A landscape with many peaks, sampled at points; each row gives a point and its height.
A climber steps from a point to the highest of its 2 nearest points, and stops where none of them is higher. Distance is the straight distance between rows; heights are no part of it.
k493 height 251: [ 83 116 105  66 134 177 142 123  80 162 141 119  77 150 132 133 104 124
 150  99 118 172 128  84 100 169 188 178 154 129 115 113 167 166 131 137
 150 113 118 153  89 115 134 179 151 125 157  69 108]
k98 height 320: [130  98 117 168 136 147 161 139 124 169 176 114 126 144 184 142 143 133
 156 102 120 101 135 135 107 135 128 137 137 162 155 159  77 143 137 100
 140 143  99  97 125 132 160  83  97 145 116  94 121]
k769 height 277: [138 116 119  93  94 137 140 110  95  81 171 104 120 108  96 105 102 134
 227 102 137 128 149 119 136 208 126 120 117  63 169 131 117 127 108 186
 121 121 186 170 133 107 193 179 116  55  76 158 157]
k74 height 296: [ 96  94 113  90 136 131 149 139  87 162 143 134  74 155 115 127 114 129
 130 101 113 162 110  88 105 152 148 178 114 161 107 126 166 117 105 164
 144 103 143 150  90 158 106 159 133 143 153  89 108]
k827 height 189: [116 104 110  85 119 195 152 129 103 170 156 126  95 189 179 145 120 156
 167 117 129 149 148  93  84 143 176 160 150 156 162 144 108 162 131 125
 166 151  64 165 147 101 146 164 119 134 116 101 113]
k387 height 482: [110 100 145 145 132 118 130 150 129 100 148 103 149 151 132 115 136 139
 110 153 135 128 143 158 130 111 112 125 146 165 122 127 120  92 107 108
  97 107 132 131 129 139 112 130 148 140 145 137 173]
k461 height 349: [132 165 154 146 137  83  85 112 120  64  97 114 142  96  59 105  94 139
  63 107 150 110 119 142 169 136 118 122 122  99 110 161 143 150  92 123
  53 128 150 125 133  88 121 125 132 109 104 108 112]
k638 height 424: [ 98 156 159 142 120 106 106 112 131 117 119 119 117 157 175 133 127 162
  77 127  92 109 127 133  74 111 154 145 123 181 143 162 143  85  65 118
 163 156  54 191 139 121 125 146 149 171 123  81 153]
k546 height 240: [133 144 137 118 127 120 134 162 133  94 166 101 130  94 110 133 131 126
 152 133 130 157 120 146 123 160 118 130 129 112  70 121 139 126 138 165
  89  56 176 104 157 159 116 126 147 123 144 140 167]
k529 height 412: [137 124 133 114  95  82 128 175 186 104 146 144  91 119 134 148 157 144
 191 136 136 180 148 144 151 147 104  92 129 108  53 130 124 111 146 139
 133  68 130 110 176 193  96 123 141 111  44 160 128]
k597 height 28: [151 108 136 144 159 130 149 138 154 170 141 138 121 129 158 150 150 108
 128 155 140 113 158 120 136  82  85  87 129 144 108 100 125 137 181  95
 125  91 129  63 138 180 127  59 121 166 145 140 123]
k754 height 447: [ 98 174 141 151 149 139 139 134 137 153 144 102 135  74 165 159 132 126
 105 121 107 108  75 161  86  99 119 133 128 160 114 137 127 141 134  99
 134 124 118  76 111 183 165 101 132 162 151  85 146]
k294 height 232: [162 108 147 160 155  89 112 103 132 143 109 169 112 163 154  94 126 114
 107 136 111  71 169  59 138  87 123  95 101 144 165 154 127 143 146 132
 179 181  79 145 121 126 115  57  90 184 131 145 118]
k372 height 303: [114 141 152 132  92 119 130 163 179  79 178 111  80 125 152 138 198 148
 176 157 139 192 103 160 120 108  84 104 146 139  29 101 146  91 140 108
 131  79 134 100 170 183 116 109 173 103 111 133 156]
k167 height 148: [100 197 135 144 167 119 100 135 151  81 137 121 147  74 129 122 101 165
  64  87  77 105  79 135 115 162 122 125  89 119  87 184 138 134  92 198
 131  85 153 149 138 172 131 113 145 154 149 104 149]
k156 height 68: [107 163 116 115 114 141 134  34 133 139  75 124 138 119  68 150  92  94
  96 138  94 144 111 156  92 133 161 150 132 133 160  98 128 179  99 122
 160 182  69 179 115  66 125 173 126 125 146 116 103]
k981 height 504: [152  80 107 105  95 122 134 144  94 122 135 171  79 172 149 132 139 140
 224 131 172 104 188  93 120 156 129  81 107 108 153 132 128  74 136 153
 161  90 148 156 167 174 145 160 122 108  78 181 130]
k153 height 141: [144 113  97 151 108 118 117 117 115 114 148 114 148 116  90 126 101 145
 134  78 146  81 128 114 127 152 141 145 118  92 170 160 104 194 137 121
 107 134 140 141 120  88 184  90  68 101 110  96  96]
k739 height 728: [160  59 154  84 106 175 137 130 114 181 121 140 178 155 173 135 165 107
 187 210 158 123 162 121 170 130 160 125 171 135 123  83 122  59 135  90
 157 129  93 161 104 146  58 155 156  99 194 185 162]
k331 height 203: [ 94 169 123 108 120 159 160  82  99  87 141  96 134 121  93  89  85 116
 135  98 106 135 133 107 121 192 151 162 112 121 179 143 130 139  92 178
 132 142 152 179 120  72 154 156 136  91  93 123 141]
k81 height 323: [123 202 149 159 130  96  77 128 135  70 110 112 162  66  78 112  83 146
  68  90 103  69 105 149 141 149 148 123 100 118 112 173 135 160  89 140
 100 133 123 115 111 108 141 115 119 131 133 105 118]
k686 height 495: [ 91 173 120 126 139 129 114 124 118  81 119 145 121 107  99  92 112 152
  65 112 105 146  98 131 104 140 122 148  84 149 138 166 177 133  91 184
 128 121 167 174 123 135 115 142 131 152 119 118 111]
k645 height 463: [132  69 133 119 105 144 182 138 107 131 140 106 167 150 121 166 126 102
 182 159 128 133 125 131 151 138 114 136 190 112 164  93  72  98 130  71
 124 164 100 142  80  74 124 142 126  67 167 126 159]
k217 height 97: [155 111 144 104 175 132  90 122 163 176  64 148 175 143 129 142 153  91
  88 163 143 146 157 133 194  70 117 116 157 118 101  91 152 145 178 109
  95 145 141  90 139 110  72 134 145 162 167 169 110]
k232 height 44: [149  94 121 117 141 169 158 160 130 188 146 125 136 130 152 153 135 105
 161 132 137 113 136 104 104 110 119 139 144 144 140  93  86 149 188 112
 143  97 122  71 118 170 140 101 110 152 150 136 129]
k112 height 401: [107 137 142 146 154 118  76 133 140  55 116 100 131 150 124  95 137 165
  62 147 150 135 135 170 154  91  96 104 131 106 101 173 138 101  81 134
  97 141 150 160 133 139  95 162 162 160 104 126 161]
k695 height 81: [143 131 137 146 191 113  81 145 152 160  76 133 156 124 136 136 153 130
  67 151 163 142 137 141 166  72 102 105 151 132  75  90 166 151 184 113
 109 107 148  75 149 150  92 107 133 184 145 150 101]
k796 height 241: [128 106 115 107 137 123 118 180 112 137 138 106 146 112 118 114 188 147
 152 128 148 184 118 164 142 113 120 147 147 105  49  63 184 105 142 140
 103  78 145  90 119 146  68 161 174 129 163 122 156]
k228 height 350: [125 133 133 150 150 160 151 126 123 193 182 104  95 126 215 160 150 128
 139 110 118 114  96 143  82 127 140 145 124 181 121 177  93 126 150  94
 160 140  86 103 143 180 158  90 121 145 126  70 115]
k976 height 83: [109 158 109 187 134  99 119 139 138 125 174 108 123  89 149 141 103 153
 119 101 113  76 100 147 112 127 126 104 100 107 110 194  87 135  99 134
 115 112 136 104 118 159 181  70 110 141 117  79 138]
k195 height 206: [130 141 126 105 130 140 136 136 110  73 135 110 145  99  87 118 103 105
 138  99 118 155 140 126 131 200 130 133 122 112 105 139 129 146 124 180
  97  57 187 122 151 141 136 147 146  90 133 153 166]
k410 height 673: [156 109 192 157 134 118 140 128 151 180 154 140 143 142 183 120 162  73
 127 154 131 105 162  93 135  88 102  89 157 149 157 123 103 156 173  87
 140 163 104  71 106 159 144  82  91 151 166 153 138]
k168 height 544: [123  93 132  78 124 170 158 105 120 159  99 117 190 133  88 191 113  90
 145 156 127 131 128 129 168 119 119 133 169 116 153  84 101 103 149  83
 131 168 107 146  67  88  75 151 131  74 169 158 172]
k922 height 272: [157  93 141 152 124  88 126 128 128 144 129 148 128 162 146 105 137 114
 122 121 142  74 195  81 138  96 124  95 122 121 164 139 117 152 143 104
 137 164  94 128 108 106 152  57  77 146 127 120 119]
k333 height 150: [131  99  99 101 115 142 123 117 113  88  99 138 141 134  83 140 103 107
 131 147 159 138 152 136 178 121 132 116 142 105 142  96 145 101 126 114
  86 112 164 133 133 103 107 185 136  96 117 172 131]
k82 height 78: [138  83  87 105 145 182 168 149 107 191 117 150 123 139 146 154 110 123
 165 118 148 107 152  70 111 128 146 141 112 129 160 117  90 163 184 150
 181 111 122 112 121 153 132 130 108 147 123 128 101]
k865 height 547: [ 92 203 135 112 135 136 119  82 107  72  89 131 140  91  77  94  93 127
  46 114  83 125 101 156  96 167 148 173  92 147 135 155 160 157  87 176
 137 133 128 159 119  97 120 156 143 136 152 115 113]
k293 height 551: [109 177 126 137 142 152  65  84 138  96  76 171 107 116  51 103  95 127
  51 148 119 144  82 160 152 100 126 146 101 145 128 113 152 137 122 150
 101 159 164 144 146  43  80 157 126  81 132 192  80]
k847 height 174: [104 131 113 120 110 136 127  84 111  92 126 123 142 133  60 121  83 111
 121 128 124 121 135 109 147 143 136 151 107 106 169 107 137 136 113 149
 108 135 162 150 121  78 132 165 128  75 106 150 140]
k694 height 721: [157  71 135 128 108 150 159 125  99 150 147 130 125 190 187 105 131 152
 207 144 165 100 176  66 127 138 150 121 125 124 187 107  93  78 137 108
 178 143  91 154 127 105 168 166  89  80 127 164 144]
k860 height 299: [157 147 151 126 106 114 148 191 158 119 128 132 135  82 107 164 158 104
 191 143 140 182 121 157 152 133 136 113 155  92  80  67 150 110 171 100
 106  54 148  52 178 140 114 107 151 105 106 166 100]
k817 height 510: [ 88 208 165 135 151 134 130 131 139 124 130  88 145  48 146 152 110 121
  90  95  82 117  72 187  99 150 163 138 143 142 119 145 117 167 128 123
 140 149 105  83 108 137 180 116 152 151 155  75 151]
k880 height 111: [132 144 100 176 119  93 122 127 125 138 158 132 145  85 111 145 101 155
 129  70 107  72 119 121 120 157 139 135  93  87 124 192  92 176 119 139
 107 131 142 126 126 121 189  67  88 136 106  92 111]
k757 height 151: [122 136 153 155 125 130 139 130 139 133 124 102 164 104 113 151 145 114
 114 132 116 107 105 163 119 122 104 149 171 129 163 123 100 167 141  71
  97 149 111  93  76  99 155 102 124 121 158  93 146]
k319 height 271: [142 164 150 122 134 126 133 172 140  90 141  98 145  75  86 142 159 105
 148 128 147 195  97 166 147 150 118 131 165  96  51  87 146 135 151 122
  67  63 169  75 183 118 101 119 157 102 128 160 148]
k417 height 314: [116 137  97 154 134 101 121 114 111 145 109 161 105 132 129 132 109 145
 112 114  99  73 121  91  85 127 123 130  55 135 146 165 103 142 145 154
 163 131 100 141 144 144 134  80 100 196  99 100  99]
k151 height 395: [150 104 140 121  85 118 156 174 121  79 149 111 124 117 110 152 129 119
 220 137 126 155 141 150 138 183 117 119 162  83 135 100  97 112 135 123
 103  92 156  90 122 126 161 135 125  88 123 142 129]
k324 height 457: [116 153  91 132 109 121  98  90 155 117  92 190  75 155 115  75 114 151
  67 167 133 151 112  96 126  70  99 106  86 140 183 101 166  99 121 160
 118 154 153 163 151  88 125 105 105 135  93 187  81]
k2 height 118: [ 92 178 117 173 155 113 101 131 158 113 146 109 126  72 151 156 111 162
  78 117 102  87  84 141 115 112 118  99  73 106  63 194 113 124 110 169
 128  79 152 113 147 202 143  86 141 146 136 102 152]
k575 height 367: [148 118 106 134 117  80 133 149 123 110 133 142 114 151 106 131 103 125
 151 103 161 111 167 100 151 141 115 103 102  96 118 150 118 125 123 149
 105  84 168 134 162 139 159 115  98 136  78 144 109]
k717 height 235: [114 124 126 115  89 146 173 105  86  81 172  78 129 141 116  86 103 140
 191  86 127 121 138 115 132 189 139 152 141 116 171 152 108 138 100 164
 130 155 146 180 107  82 184 156 115  81  75 118 147]
k866 height 429: [136  92  98 115 102 134 158 124  96 126 129 157 105 151 113 144 100 125
 196 111 161 107 166  85 144 144 134  97  99  82 163 117 113 108 127 158
 137  91 162 143 156 143 170 151 104 107  75 159 113]
k996 height 258: [122 154 111 146 155 126 131 128 144 193 112 173 121 122 146 152 120 124
 105 116  92  69 117 115  86 115 122 124  93 147 141 152 114 167 170 144
 183 138  87 102 120 173 136  93  98 208 125 103  92]
k237 height 559: [132  88 182 118 130 146 136 104 154 198 125 149 158 167 166 133 146  69
 123 139 102 107 155  79 121  94 132 119 145 156 167 115  89 163 158 103
 173 178  72 121  92 129 113 113  95 163 157 139 125]
k631 height 64: [118 127 149 144 169 137 116 135 154 172 135 105 152 120 159 126 178 134
 106 164 163 150 120 157 133  41  99 105 156 133  81  75 178 128 159  96
 113 105 120  75 145 160 100  88 149 162 171 144 145]
k361 height 444: [157  96  66  94 146 141 111 142 126 170  75 191 103 140  95 141 114 105
 117 133 150 130 141  81 142 115 132 119 112 117 130  98 166 139 187 153
 124  80 162  98 150 172  85 120 120 152 140 157  71]
k421 height 175: [103 168 138 116 155 136 118 120 117  81 140  98 158  77 111 102 109 123
  88  88  90 144 121 126 113 200 134 156 115 139 106 169 140 151  96 187
 104  83 172 148 131 135 131 119 154 126 146 122 164]
k449 height 198: [117 142 145 111 162 143 127 155 114 181  96  95 197  81  72 164 160 110
 119 151 149 152  90 152 118 103 107 163 173 151 108  69 154 154 181  96
  90 118 126  94 109 112  82 138 160 119 190 155 163]
k670 height 566: [146 129 114 103 133 111  78 159 147  99 116 126  94 124 116  92 171 130
 123 120 161 196 146 177 165 109 115 136 142  84  60 109 176 112 130 161
 103  89 180 129 135 163  62 200 166 128 108 134 155]
k475 height 569: [144 111  70 108 121 136  85 140 121 150  82 191  75 141 128 109 133 117
  94 146 167 175 145 118 151 100 126 121 117  96 131  89 192  97 139 163
 117 109 197 134 142 139  74 162 145 115 108 167  67]
k806 height 102: [153 106 155 131  95  89 112  62 162 146  86 152 180 141 110 123 155  92
  93 135 108  72 152 109 134  86 123 122 130 104 170 120 114 168 113 111
 145 207  72 178  71  86 114 113  82 129 160 103 115]
k427 height 270: [137 128 133 114 109 113 111 177 166 116 141 107  97 124 145 125 204 142
 163 155 158 186 132 161 143 103  96 114 158 104  45  72 171  98 152 125
 119  67 146  92 144 169  69 136 162 136 123 138 137]
k537 height 357: [120 149 150 152 130 121 133 112 161 169 139 131 110 124 214 159 140 130
  97  97  93  77 115 153  93 110 147 115 130 154 137 147 106 154 117 100
 170 192  37  81 121 164 176 111 121 174 131  77 118]
k968 height 602: [166  61 127 113 105 124 136 122  99 118 123 161 115 196 166 111 141 122
 192 155 161 115 198  95 156 133 144  94 124 129 164 100 128  66 125 116
 152 110 106 146 140 133 128 157 112 107 127 187 140]
k652 height 561: [168 111 161 187 142 109 141 115 153 145 164 105 118 137 207 112 164 111
 133 150 146  93 151 119 129  89 102  98 143 154 126 158 109 117 139  45
 148 155 105  78 118 168 155  41 100 133 157 113 146]
k451 height 202: [136 102  93 109  93 144 165  94 107 122 179  91 131 132 106 105  96 164
 179  96 162 111 129  98 139 159 152 146 130  94 185 112 114 138 137 140
 143 161 137 168 103  55 190 153  93  58  67 103 131]
k654 height 351: [122 151 149 135 104  96 133 155 200  91 186 135  70 117 145 148 160 142
 203 148 117 180 126 138 127 144  82  79 109 125  50 153 109 102 126 120
 139  83 137 107 188 194 139  99 149  88  74 136 148]
k832 height 396: [101 137  84  89 132 120 133 127 117 160 162 179  54 128 115  67 113 137
 137  99 134 163  68  61  89 155 107 143  67 134 136 122 187 108  98 211
 123 108 197 183 110 175 104 158 141  97  96 141 101]
k371 height 511: [167  92  80 122 150 113  98 143 131 158  81 174  77 160 138 110 139 123
  85 140 170 159 157 100 160  81 128 113 114 119 105 119 176 113 165 159
 149 119 164 119 159 157  74 108 139 162 113 160  76]
k289 height 593: [174  95 126 154 116 143 183 164 103 149 156 106 101 197 197 127 152 170
 225 131 159 114 159  80 106 182 157 127 118 158 169 137  74  77 144 119
 167 153  88 147 171 128 163 148  93  94 109 156 133]
k66 height 219: [ 90 113 117  68 118 195 143 104 102 165 130 124 107 163 141 150 105 123
 145 145 136 175 136 114 111 141 176 161 172 143 141 116 123 149 122 111
 157 147  83 186 102  91 124 190 155 127 144  87 129]
k873 height 291: [126 191 120 181 130  79  95 131 155  92  98 147 138  82  90 131  78 164
  78  87  96  66  90 137 118 122 145 112  67 113 115 160 119 153 102 153
 134 143 110 119 125 138 154  92 104 171 134  92 109]
k530 height 382: [142  98 109  98 146 170 122 140 116 152  89 150 151 121  93 166 101  93
 137 122 148 126 141  99 157 121 142 121 127 108 139  80 123 160 184 120
 127  66 148  80 144 144 107 136 115 120 146 145 107]
k64 height 354: [113 173 171 114 125 102 107 113 178 158 123 126 105 134 184 169 140 128
 114 109  89 101  99 185  86  94 169 120 157 148 123 124 111 155  93 105
 155 202  38 110 125 137 171 158 152 176 171  77 124]
k734 height 562: [129 139 126 155 131 164 154 151 111 128 165  80 153  82 102 141 114 104
 147  99 117 140  93 132 108 187 140 147 166 117 131 130  93 195 145 110
 100 120 150  85 101 105 170  91 119  99 136 101 142]
k614 height 115: [124  95  74  91 140 194 177 125  97 173 128 149 109 133 135 159  84 147
 177 111 149 143 128  69 119 152 182 147 108 100 155 113 104 181 184 166
 199 121 123 158 135 123 146 157 101 133  97 111  86]
k521 height 259: [117 166  98 179 137  80 118 129 153 144 126 154 117 100 137 151  87 160
 113  99  83  56  96 132  93 126 143 121  56 104 126 188 102 138 112 164
 171 160  97 128 135 156 160  82 110 187 103  86 101]
k608 height 415: [138 104 168 183 123 125 147 149 129 108 184  79 112 169 184 124 155 147
 165 144 123 135 127 142  89 141 107 138 146 187 127 144  81  76 101  87
 114 128 114 129 136 131 152 120 131  99 138 109 162]
k200 height 399: [100 176 158 127 142 145 134 115 146 185 143 121 112 101 220 177 155 131
 104 121 122 105  88 163  82  83 131 140 138 177 111 138 125 133 142  84
 184 153  69  74 125 192 177 112 144 158 151  63 134]
k65 height 131: [141 117 104 106 140 142 109  95 131 130  78 161 166 145  87 148 105 100
  96 150 135 137 149 134 201  93 134 111 130 104 145  99 141 109 128 109
  92 162 157 137 131  70  78 166 141  94 129 163 109]
k373 height 216: [132 132 109 107 179 144 100 162 112 174  98 107 172 101  93 130 179 125
 116 137 147 168 107 163 153  87 118 162 159 112  81  63 179 129 175 118
  84 115 164  88 125 116  60 169 165 130 182 151 141]
k886 height 611: [124 160 112 159 121 104  73  85 149  81  96 161 128 154 115  79 119 177
  41 152 115 126 112 142 131  71 111 100  94 130 145 141 157  99  67 137
 130 169 122 181 119  99 109 130 129 174 116 144 111]
k469 height 574: [ 92 204 170 130 171 137 123 132 122 118 131  85 165  30 137 129 116 126
  72  83  75 118  91 163 103 194 162 158 128 140  81 151 129 170 120 156
 119 110 139  94 132 134 159  86 161 136 162  93 153]
k158 height 176: [106 149 174 125 133 146 146 122 137 170 108  99 202  96 101 187 159  97
 116 138 126 130  94 133 118 112  99 159 171 143 156  83 111 189 172  79
 117 145 111  70  97 112 122 127 136 124 169 139 142]
k5 height 389: [ 84 159 177 108 131 111  97 113 150 140 107 128 115 131 154 158 122 154
  80 126  76 119 113 180  80 110 164 151 137 160 120 141 156 118  93 109
 151 161  59 152 114 132 142 151 160 187 175  71 139]
k600 height 638: [136  72 142  65 118 165 141 119 126 170 114 146 184 167 137 150 128 101
 132 193 142 125 151 114 159 109 154 138 160 157 136  98 112  78 121  90
 147 166 107 172 101 123  68 146 141 106 174 161 168]
k45 height 475: [145 139 139 153 107 141 161 159 123  84 172  88 144  91  88 130 125 104
 184 105 107 163 114 139 109 212 125 148 155  96 110 127  81 150 135 136
  90  99 179  92 125 111 186 104 137  77 142 140 157]
k764 height 397: [103  89 142 120 103 158 167 134  94 129 156  95 148 169 156 132 116 127
 179 148 121 153 138 137 116 153 131 164 178 159 162 129  82  99 107  99
 129 158  84 158 113  78 145 172 141  98 133 112 172]
k660 height 329: [144 118 136 102  76 110 149 162 125  75 166 122 109 112 101 124 125 134
 252 107 112 159 144 129 127 219 121  98 138  72 137 141 100 124 111 163
 125 105 168 142 141 132 175 155 130  71 106 149 150]
k326 height 82: [118 138 133 113 102 114 127  54 139 149  67 141 170 138  94 138 127 106
  93 153  86 107 114 151 117 101 139 142 122 140 149 121 121 151  88 112
 147 201  71 180  87  77 107 148 116 151 143 113 119]
k709 height 672: [115 183 124 156 115  95 103  72 136  72  82 143 154 109  65  80 101 150
  57 142  95 101  85 170 138  88 132 128  92 130 156 138 157 117  60 137
 123 178 117 177 110  67 111 158 133 126 140 136  97]
k33 height 486: [158  89 129 170 105 125 163 156 106 135 210  97 110 175 192 131 151 178
 214 105 143 101 134 114  95 171 119 137 121 154 148 177  65 101 125 116
 133 155 117 147 165 113 180 118 101  95  86 108 126]
k851 height 503: [ 79 195 155  90 141 123 133 102 108  68 112 103 128  92 116 102 110 122
  65 105  70 127 117 156 105 168 140 167 124 141 142 176 160 126  66 168
 140 154 112 192 123 102 133 170 169 140 125  85 154]
k343 height 376: [110 170 142 151 155 107  87 127 128  73  90  93 150 125  92 111 134 148
  47 134 155 145 134 183 181 114 103 114 148  83  87 169 139 117  82 114
  62 143 151 136 131  86  89 159 147 131 111 130 138]
k440 height 462: [ 76 141 167 109 131 121 118 111  97  84 136  96 119 143 142 114 106 138
  93 131  82 135 127 155  97 136 156 159 132 176 129 176 153 103  82 137
 129 144 100 185 121 114 118 169 167 154 141  87 166]
k131 height 543: [148  74 154 132 115 131 144 152 126 125 135 120 154 165 155 134 148 114
 154 172 151 125 157 133 136 113 120 129 166 158 132  94 102  80 127  76
 114 121 112 115 118 129 128 127 136 116 155 165 162]
k987 height 643: [142  92  91 112 139 127 104 152 114 130 121 149  98 136 107 103 149 132
 106 124 153 171 139 124 151 111 128 134 117 120  97  92 188 103 122 169
 114 101 192 116 115 163  55 179 148 124 136 139 112]
k971 height 477: [164 110 157 200 119 140 155 126 140 133 184  97 119 166 199 109 167 137
 148 140 137 119 123 150 105 116 111 130 150 173 143 161  93  95 109  35
 146 163 101 110 102 137 184  89 101 102 152  96 136]
k299 height 623: [171  67 141 106  88 143 140 169 116 137 140 132 127 156 177 126 168 123
 211 182 143 132 168 127 132 131 132 117 164 149 123  85 124  58 135  97
 151  95  92 118 128 158 103 139 147 110 180 178 146]
k519 height 318: [150  93 128 154 125  83 132 128 128 126 118 134 128 149 134 128 128 120
 123 119 162 106 172 100 156 121 103  86 128 110 129 139 118 125 125 104
  93 110 140 112 124 126 155  68  96 140 100 111 107]
k561 height 157: [116  93  98 105 121 168 174 134  83 157 170 120 120 159 151 135 100 153
 178  99 135 129 132  95 100 161 174 156 124 133 161 153  93 149 140 162
 165 134 118 163 141 108 162 143 114 125  86 105 119]
k347 height 112: [151 112 128  96 160 141  89 111 149 166  79 149 183 158 115 143 147 104
  84 170 128 147 149 148 197  75 117 120 154 119 114 103 132  96 143 106
 102 200 153 146 122  88  54 125 142 154 152 168 137]
k229 height 358: [113 105 142 147 126 151 161 160  97 107 186  88 127 135 155 137 137 121
 156 120  96 142 114 164  99 160 135 149 172 163 149 148  92 127 116 109
 110 139 114 126 106 110 175 133 137 114 128  85 146]
k738 height 334: [158 113 136 104 127 130 135 160 120 136  92 129 134  86  94 180 109  91
 176 122 156 149 133 122 179 157 146 105 149  82 109  89 129 131 167 109
  96  43 149  61 174 142 120 123 127  99 109 155  94]
k91 height 445: [119 141 102  99 151 123 114 134 128 104 150 153  85 117 106  65 121 153
 102 104 132 173 108 111 115 140  88 149  77 137 115 164 186 124  97 210
 120 111 197 205 136 183 100 156 146 128  98 126 140]
k152 height 172: [155  91  90 116 102 121 138  96 120 123 150 124 141 149 105 125 104 135
 156  93 165  77 167  78 148 132 138 126 118  80 194 120 122 161 155 120
 140 151 130 153 107  63 179 115  60  85  94  99 100]
k830 height 522: [151 129 119 110 117 110 103 147 135 102  91 137 120 131 134 119 171 119
 125 150 162 189 167 179 193 115 116 124 164  99  97 108 155  90 117 129
  91 105 153 124 152 139  71 205 166 123  79 166 135]
k139 height 471: [153 116 116 107  99 101 129 164 154  91 107 147 102 118 135 130 156 121
 164 132 155 175 159 164 171 148 132  85 137 100  94 105 141  92 132 126
 105  71 143 120 178 176 101 169 131 126  47 167 118]
k400 height 411: [130 139  92 142 135  92 106  93 127 109  84 181  90 167 127  89 114 155
  73 153 136 116 126  86 128  91  92  95  78 147 163 145 154 108 124 149
 145 150 129 156 153 130 120  79 107 181  97 156 100]
k403 height 347: [109 103  85 107 129 106 146 138  93 162 136 169  57 158 124  91 115 145
 142 109 129 165  88  59 103 128 124 154  63 155 116 127 184  93 107 171
 146 106 157 150 101 167  84 153 145 123 123 124  92]
k356 height 665: [101 176 143 132 146 163 117 129 103 123 120  97 168  59  84 126 107  92
 112  89  94 121  92 118 102 204 164 174 146 142 111 137 108 199 149 132
 122 117 130  92 121 106 151 101 148 116 154 117 155]
k436 height 49: [139 130 157 162 151 124 146 127 174 141 133  97 119 115 174 128 168 107
 119 168 180 146 136 154 151  54  77  64 148 132  72 111 153 118 155  65
 128 109 123  65 162 170 130  51 137 148 129 139 127]
k759 height 124: [123 121 147 140 119  91 112 103 144 118 111 129 180 134 108 133 141 122
  94 143 119  82 147 143 150  93 115 111 143 129 151 132 114 145 110  86
  90 164  96 133  76  94 127 105 108 134 155 105 138]
k13 height 204: [150 135 147 171 161 105 117 116 157 159 108 168 117 137 157 130 138 103
  90 138 108  68 151  96 121  86 104  81 101 138 134 147 132 158 162 130
 169 153  80  75 111 165 115  60 101 195 150 137 111]
k808 height 608: [121 182 130 144 124 134  92  66 115  72  68 136 142  88  30 100  86 116
  66 128  98 111  88 141 135 133 137 142 100 143 129 140 154 161  94 145
 121 147 139 142 136  59 108 139 134 107 143 155 108]
k810 height 437: [103 122 120 124 130 119 122 118 113  87 123 124 155 152 109 105 127 142
  85 149 131 152 146 145 154  98 109 136 130 153 123 139 144 100  84 128
  91 134 150 162 122 119  88 173 144 137 121 141 156]
k897 height 502: [115 159  81 131 122 135  74 117 153 130  77 190  90 143  99  97 106 132
  59 161 137 161 107 134 159  97 115 130 108 127 171  94 168 113 132 160
  97 158 191 159 153  72  75 148 115  97 112 188  79]
k543 height 398: [173  70 123 169 108 140 180 179 123 141 202 120 122 161 151 121 153 148
 201 114 146 109 127 133 112 147 117 131 152 135 152 147  73 131 138  96
 133 144 125 102 125 120 188  96  91  87 121 106 102]
k859 height 365: [124 152  94 142 107  96 126  96 123 145 103 168  74 143 130  88 107 158
  88 127 114 100  87  93  72 102 122 134  59 159 169 163 137  97 125 160
 178 151  98 176 140 129 142  84 103 195  96 126  95]

Call two points neighbours if one is among the 2 nearest of the other. Go from one point of each pair to the other, from neighbour to neighbour, staying as high as possible. Name the lowest point that can't be avoided.
k694, k356 -> k98
k865, k356 -> k64
k717, k987 -> k976
k410, k739 -> k229

For each start below, name the point where the climber stops.
k757 -> k987
k436 -> k717
k546 -> k987
k873 -> k739
k614 -> k865
